Each row is a point on a tangle of strands that fork, close into loops and nearly touch. The rows are in no order.
In the rows, 128 means zero.
Points whose rows are less than 109 apart are linked; no others are. Some points are linked to none.
biku: [133 174 157 168 141  55 114 164  98 129 115 135 146 141 166 151 140 151
 116 120]
Gipu: [103 102  80 147  85 136 122 148 163 116 148 109 171  90 170 171 100  85
  94  98]
zit: [108 151 140 113 132  93 150 110  96 109 147 161  89 127 179 125 124 114
 104 124]
kime: [142 132 160 166  64  91  80 107  92 109 151 158 150 108 185 153 156 130
  86  83]
Rofo: [128 175 139 123 202 101 171 136 110  84 136 126 161 150 121 108 170 152
 116 107]
ribiz: [182 151 131  27 142 170 170  62 144 137 136 124 110 139 114 156 140 149
  95 195]
sev: [ 97 110 124 191 114 143  76 146  96 167 137 164 107 130 127 121 120 143
 133 113]
Pove: [138 113 171 118 128 123 138 108  96 138 104 149 109 104 100 122  70 102
 114 189]
bef: [133 149 180  93 163 187 151 151 118 188 147 109  97 180 126 118 121 149
 147 177]
sak: [124 100  94 149  92  64 108 133  73 143 118 160 113 120 132 129 182 170
 113 108]
Pon: [107  86  93 117 131 194 136 136 159 156 158  99 159 141 100 176 143 173
  88 115]
Sofu: [171 183 138  72 103  63  86 110  97 136  78 129 113  99 171 113 110 110
 102 176]
zopes: [ 96  93 101 145 118 158 137 123 148  91 171 158 112  97 137 117 129  70
 155  78]
Bupa: [ 94 102 100 151 144  91  87 164 112 149  93 155  97 141 118 126 165 135
 184  86]
fetu: [169 130 164 114 158 134 158 111  99 123 138 143  84 129  96  66 116  88
 200 145]
rabes: [ 74 113 113 120 172 125 126 171 112 138 138 144 100 140 142 140 157 127
 149 107]
zokik: [153  93 158  58  94 109 123  89 123 154  85 135  76 106 102 109  92  81
 117 194]
fov: [116  71 150 121 116 133 130 160 203 109 107  89 120 129 127 112 107  86
 210 118]
Mitov: [137 128 125 143 127  85 145 120 106 134 125 140  93 120 103  85  85 116
 186 150]
fiz: [ 89 125 119 222 131 140 157 123  80 110 161 127 117 136 106 137  79  94
 134 100]
toniv: [103  74 122 161 127 135 158 110 128  83 115 123 132 131  50  98  96 143
 122 135]
nopen: [ 93 147 119 151 186  91 169 123  85  66 140 161 100 139 122 110 127  99
 144 103]
gif: [164 155 170 135 127 127 140  99  50 145 135 141 105 132 114  94 107 165
 105 171]
Nini: [116 108 104 150 145 143 146 177 142 136 167 110 161 113 146 189 112 119
 103 109]
belo: [123  95 138 129 183 110 141 132 105 107  57 147  90 144  67 132 100 135
 146 163]
Lale: [126 131 155 102 162 140 157 129 171 121 130 119 131 145 120 115 102 101
 152 139]
beti: [193 195 144 152 131  90 123 129 151 108 111 126 133 109 123  88 116 100
 173 147]
Nasok: [124 135 121 129 103 106  90 161 206 123  77  84 125 121 126 110 105  68
 197 125]
dasa: [174 111 131  78 133 174 176 103 146 146 185 104  99 143 110 107  99 154
 166 136]
tumog: [ 93 129 162  78 153 180 140 131 125 173 158 130  87 163 167 138 155 147
 130 151]
begi: [155 133 100 105 149 211 141 129 151 178 186  93 144 160 132 188 142 183
 105 104]
Tek: [114 133 138  81 130 195  98 118 195 169 103 101 130 175 146 144 177 152
 136 156]
mulu: [133 111 157  99 165 131 135 158 138 174  58  91 128 149  89 123 140 165
 148 194]
Tilif: [152 100 107 108  92 195 111 112 107 156 195 154 142 125 158 166 156 157
  69 107]
Tubar: [105 138 141 187 164 167  85 182 147 127 116 130 178 149 122 154 166 141
 142  95]
rop: [164 113 116 169 119 161 119 164 123 132 179 128 176  98 172 168 157 121
 110  96]
sazel: [143 131 154 131 185 113 150 164  72 150  73 107 124 148  56 122 124 151
 145 182]
riz: [107 110 109  58  95 112  73 112 158  95  77 123 118 124 122  81 187 126
 156 118]
bige: [150 159 132 153 116 150 149 114 130 133 169 123 157 135 106  93 122 158
 149 127]
lupof: [ 95 114 132 156 107 128 110 152 173 152 113  97 151 120 104 144  83 155
 117 147]
vonob: [123 139 122 112 128 199 153  72  89 152 159 126 116 182 106 101 169 172
 114 141]
Gigo: [174 170 138  63 134 137 153  65 108 143 161 131 120 148 160 126 147 167
  85 169]
biv: [130  73 121 124 114 155 151 105 177  93 141 124 149 117  83  84 116 139
 141 116]
Zitu: [121 148 152 157 164 149 105 114 129  95 115 160 138 139 109  86 180 137
 152  93]
labi: [115 122 127 171 145 131  86 185 181 122  90 101 171 145 101 130 147 142
 181 122]
revus: [102 114 123 157 159 172 134 167  53 144 155 138 133 166 134 148 150 150
 100  94]
tet: [146 121 135  63 143  96 143 104 106  94  99 180  91  93 118 102 113  75
 138 149]
kasi: [144 170 143  78 142 145 167 113 124 171 148  94 130 166 148 168 127 188
  93 160]
mev: [ 92  70 170 143 155 145 117 146 169 111 100 142  95 157 118 105 116  89
 182 117]
moze: [144 109 111  98 116 169 133  78 185 128  93 107 154 140  85 126 142 170
 125 179]
Bafi: [137 144 162 208 100 150  79 125 153 126 127 126 184 115 125 143 113 147
 109 115]
gad: [ 98 142 123 133 161 142 108 163 136 106 148 158 124 133 186 132 168  94
 161  78]
kot: [111 159 130 127 131 110 121 132 162  84 103 139 170 120 146 132 170 138
  81 108]
Ral: [130 100 154  59 124 152 124  84 151  85  84 156 108 104 130  96 130  74
 131 150]
bebeg: [105 121 139  71  99 134  56 122 131 127  66 133  87 131 147  80 146  98
 148 134]
betu: [115 114 149 136 153 123  95 117 142  68  85 163 109 149 102 108 137  97
 182 102]
dozum: [129 159 119  92 181  80 129 129 159  50  71 153 139 103 135 134 141  80
 138 128]
Zas: [147 129 100  84 135 106 176 148 176 126 152  97 129 108 121 115  87 122
 157 131]
kemes: [143 138  99 119 117 169 130  85 164 135 119 120 159 157 102 143 199 187
  97 145]
pori: [119 136 117  81 112 139 103 157 179 155 138 113 140 125 175 145 153 130
 119 117]
serik: [ 92 101  82 184 115  89 117 156 146 135 101  97 129 103 114 156  90  94
 192  96]
selu: [136  88  87 156  38 106  70 139  90 159 126 140 145  88 157 153 150 115
  99  87]
Gup: [ 98 131 148 163 140  86 146 122  99  71 150 140 162 138 148 186 140 124
  70  88]
firo: [151 153 116 131 138  81 124 146 168 111  64 120 136 101 117 126  96  80
 185 162]
Rak: [ 85 130 156 121 148 155 105 137 134 163  76 122 136 161 128 150 127 169
  85 175]
nen: [159 162 118 112 129  98 148 130  96 166 153 136  92 117 136  76 140 146
 172 131]
zet: [115 141 151 111 121 147 140 120 138 160 159 103 131 129 155 151  90 174
  63 149]
Luve: [101  62  99 155 108 159 145 145 132 140 175 135 110 108 108 139 100 105
 145 103]
pof: [129 118 142 139  96 159 120 117  89 165 193 138 135 127 173 163  99 144
  62 128]
Non: [ 93  95 127  97 113 103 143 153 120 171 126 134  65 120 148 129  84 111
 143 168]
bib: [ 83 113 104 139 126  92 151 102 130  80 128 150 110 104 166 138 101  92
  96 105]
mip: [117 124 170 114 153 149 116 107 102 147  49 142 113 138  95 136 112 132
  87 200]
vef: [177 122  76 133 101 141 122 138 111 126 205 144 144  86 176 137 157 124
 135  69]
mal: [124 124 119 202 134 152 145 136 178  90 146 101 190 126  85 131  83 118
 128 112]
sagi: [111 139 145 189 108 116  86 125 126 144 148 140 106 132 162 140  88 106
 125 112]
teveg: [125 104  80 211 139  95 153 134  73  94 150 134 143  91 118 182 116 111
 130  71]
bofa: [100 102 110 125 145 108 110 156 154 124  78 124 127 131  86 102 158 158
 165 121]
Voli: [116  82  93 119  85  90 143 124 114 149 130 110  76 111 115  99  79 120
 159 142]
rif: [142 146 172 173 126 164  98 107 143 123 119 121 153 130  93  97 105 134
 145 146]
zipep: [124 170 155 128 185  97 127 165 111 126  97 138 125 144 144 132 119 120
 139 153]
Repu: [100 134 107 194  90 113  99 120 156 134 131 115 142 102 168 169  88  64
 130 104]
Laso: [163  90 116  34 120 108 155 108 129 144 133 120  90 105 111 121  97 115
 129 167]
kad: [148 186 147 116  95  54  80 145 113 124  80 134 128 117 171 134 145 136
 121 131]
Loret: [ 93  73 142 201 146 159 146 129 135 115 151 126 119 138 113 142  78  89
 166 115]
Tepo: [187 135 148  91 157 174 160  97 149 121 110 102 151 152  68 108 142 143
 140 186]
Fak: [158 160 145  46  88 115  58 116 131 126  57 116 106 109 150 105 123  71
 120 162]
Paba: [106 101  88 103  58 114  77 151 114 160 116 117 129 115 178 146 163 145
  69 106]
por: [163 177 132 121 132  76 149 119  93 149 112 129 119 118 124 128 114 152
  94 183]
misi: [134 116 121 122  97 170 109 116 172 122 168 139 131 113 148  95 141 103
 165  83]
vuz: [129 180 167 187 131 140 148 151  84 125 171 107 185 158 149 170 104 126
  75  99]
fipu: [119 143 121 137  59 145  65 103 146 118 149 135 132  99 178  94 117  89
 129  82]
mas: [133 144 122 183 141 127 165 119 108  89 161 103 186 143  79 124  88 124
  92  98]
Vopez: [121 108 144 152 114 191  94 154 173 146 140 109 173 130 113 156 119 150
  96 123]
Seke: [156 184 153 113 152  76 127 130 154  69 118 139 159 120 167 131 165 101
 116 129]
kisu: [ 98 110 112 161 131 122 109 121 118  98 121 148 159 117 112 155 133 142
  76 115]
Difo: [118 123  76 156  80  57 113 126 161 110  92  99 133  85 122 141  89 111
 147 113]
vot: [128 108 106  90 124 136 140 102 125 136 121 141 108 123 118  86 155 160
 120 155]
sugo: [109 142 119 173 160  95 155 140 160 105 102  97 119 125 117 140  82  84
 184 131]
sili: [128 139 162 154 131 134 153 127  68 110 177 122 176 157 154 180 165 152
  48 109]
papu: [128 151 142 141 124 136 152 103  78 150 158 134 106 162 139 112 157 187
  94 136]
bukap: [132  96 162 151 150 158 175 138 160 120 178 109 124 148  91 102  94  98
 179 116]
Volob: [103 133  94 108  99 166 121  95 137 148 128 147 135 139 147 137 221 161
  86 124]
Zekas: [193 157 138 133 118  94 120  86 119  92 107 153 144  96 101  85 128 123
 134 158]
zib: [133 149 119  99 156  80 130 110 142  71  97 154  90 104 141 110 122  42
 174 130]
tir: [125 161 155 150 163 141 131 124 126  82 148 155 167 142 134 122 202 147
  98  85]
filos: [103 119 119 124 159 125 157 175  66 168 148 137 107 143 147 153 189 171
 112 113]
negus: [116 131  91  94  86  98 127  90  93 128 128 152 120 128 157 128 208 168
  95 110]
nogo: [161 115  69 126  73 110 122 136 135 152 173 115 139 103 137 128 134 149
 135  89]
garu: [116 117  75 153  82  45 106 149 122 129  97 126 135 116 135 133 144 138
 134  94]
Fuser: [120 126 109 209 165 142 157 179  70 115 163 137 146 137 125 177 140 121
 127  71]
zeze: [120 133 131 134 160  77 126 112  89 115  67 160 100 120 112 150  72 103
 116 177]
ziv: [152 138 118 156  39  92  77 147 111 141 166 120 146  96 201 156 130 111
  98  86]
Medem: [145 148 125 130 150 188 152 143 138 144 201 103 148 144 117 139 121 149
 130 102]
Selir: [145 114  78 113  89 143 133 115 132 200 149 113 117 143 123 146 140 206
 119 135]
tifug: [ 70  71 155 110 133 186 121 151 128 185 127 134  96 166 138 124 140 143
 144 147]
davuz: [160 166 191 107 188 139 146 132 147  86 105 133 138 128  94 117 102  58
 150 153]
Gevof: [130 106  89  52 121  87 158 126 149 162 148 106 100 103 152 130 115 154
 130 132]
Rol: [129 186 178 116 143 110 132 118 109 123 112 144 129 121 165 135 103 115
  88 165]
bosi: [105  99 151 171 123 186 102 160 111 201 154 131 115 152 129 146 127 158
 136 135]
fuv: [103 101 157 102 124 126 110 152 176 164  66 102 126 132 112 136 101 140
 112 185]
reper: [ 90 103  81  67  78 106  80 157 127 119  97 103 110 112 144 107 169 119
 109 102]
godof: [171 132 159  36 148 177 142  73 145 121 123 142 113 117 123 106 131  99
 110 172]
Sidan: [193 171 122  79 167 135 187 102  95 137 122 121 136 149  56  95 150 155
 133 154]
zilam: [134 120  94 119 101 105 152 104 201  83 147 106 140  89 103 111 100 109
 148 108]
sefe: [109 131 131 147 174 154 168 130 124  67 111 113 168 157  67 111 102 134
 109 127]
Rurog: [127 143 129 144 179  85 191 118  54 103 148 150 126 149 116 101 150 156
 118 113]
soz: [182 193 142  85 136 108 146 146 138 158 163 115 105 132 184 107 128 136
 156 146]
turim: [130 140  95 242 126 111 133 108  99 113 152 147 125 113 121 152 106  99
 170  69]
fos: [168 114 115 128  62 148 102 114 148 184 157 118 110 119 132 107 119 168
 132 133]

A tip is a point with one link. Name the tips that can be reached along the links from each point below, in the order of the rows.
Pove: Tubar, gad, mal, fipu, davuz
ribiz: nopen, Tilif, vuz, Zekas, Sidan
Rol: kime, vonob, bib
Repu: bef, Selir

How many points has the smallest loop of links through each point below? Write 0 if it is on no loop.
sazel: 8
Pon: 7
moze: 0

A piece is all that can be reached along the links. How many separate loops has the piece of each point below (a circle has one, a figure eight two, a Y none), and how many tips (points with one link)?
serik: loops 0, tips 5
mulu: loops 2, tips 5
Repu: loops 0, tips 2
ziv: loops 0, tips 3
Non: loops 0, tips 3

Name the points in between on the shortest way along the links from the first point to the second, in order.
mas; Pon: sefe toniv biv zilam Zas Gevof Laso zokik Pove mip Rak fuv lupof Vopez
sazel; labi: belo zeze Pove zokik Laso Gevof Zas Lale bukap Loret fiz turim teveg Fuser revus filos rabes Bupa bofa
firo; moze: sugo serik Difo garu sak negus Volob kemes
selu; zipep: Paba reper riz bebeg Fak Sofu kad biku
zib; Sidan: dozum Seke kot tir Zitu betu mev fov Nasok firo sugo serik Difo garu sak negus Volob kemes moze Tepo
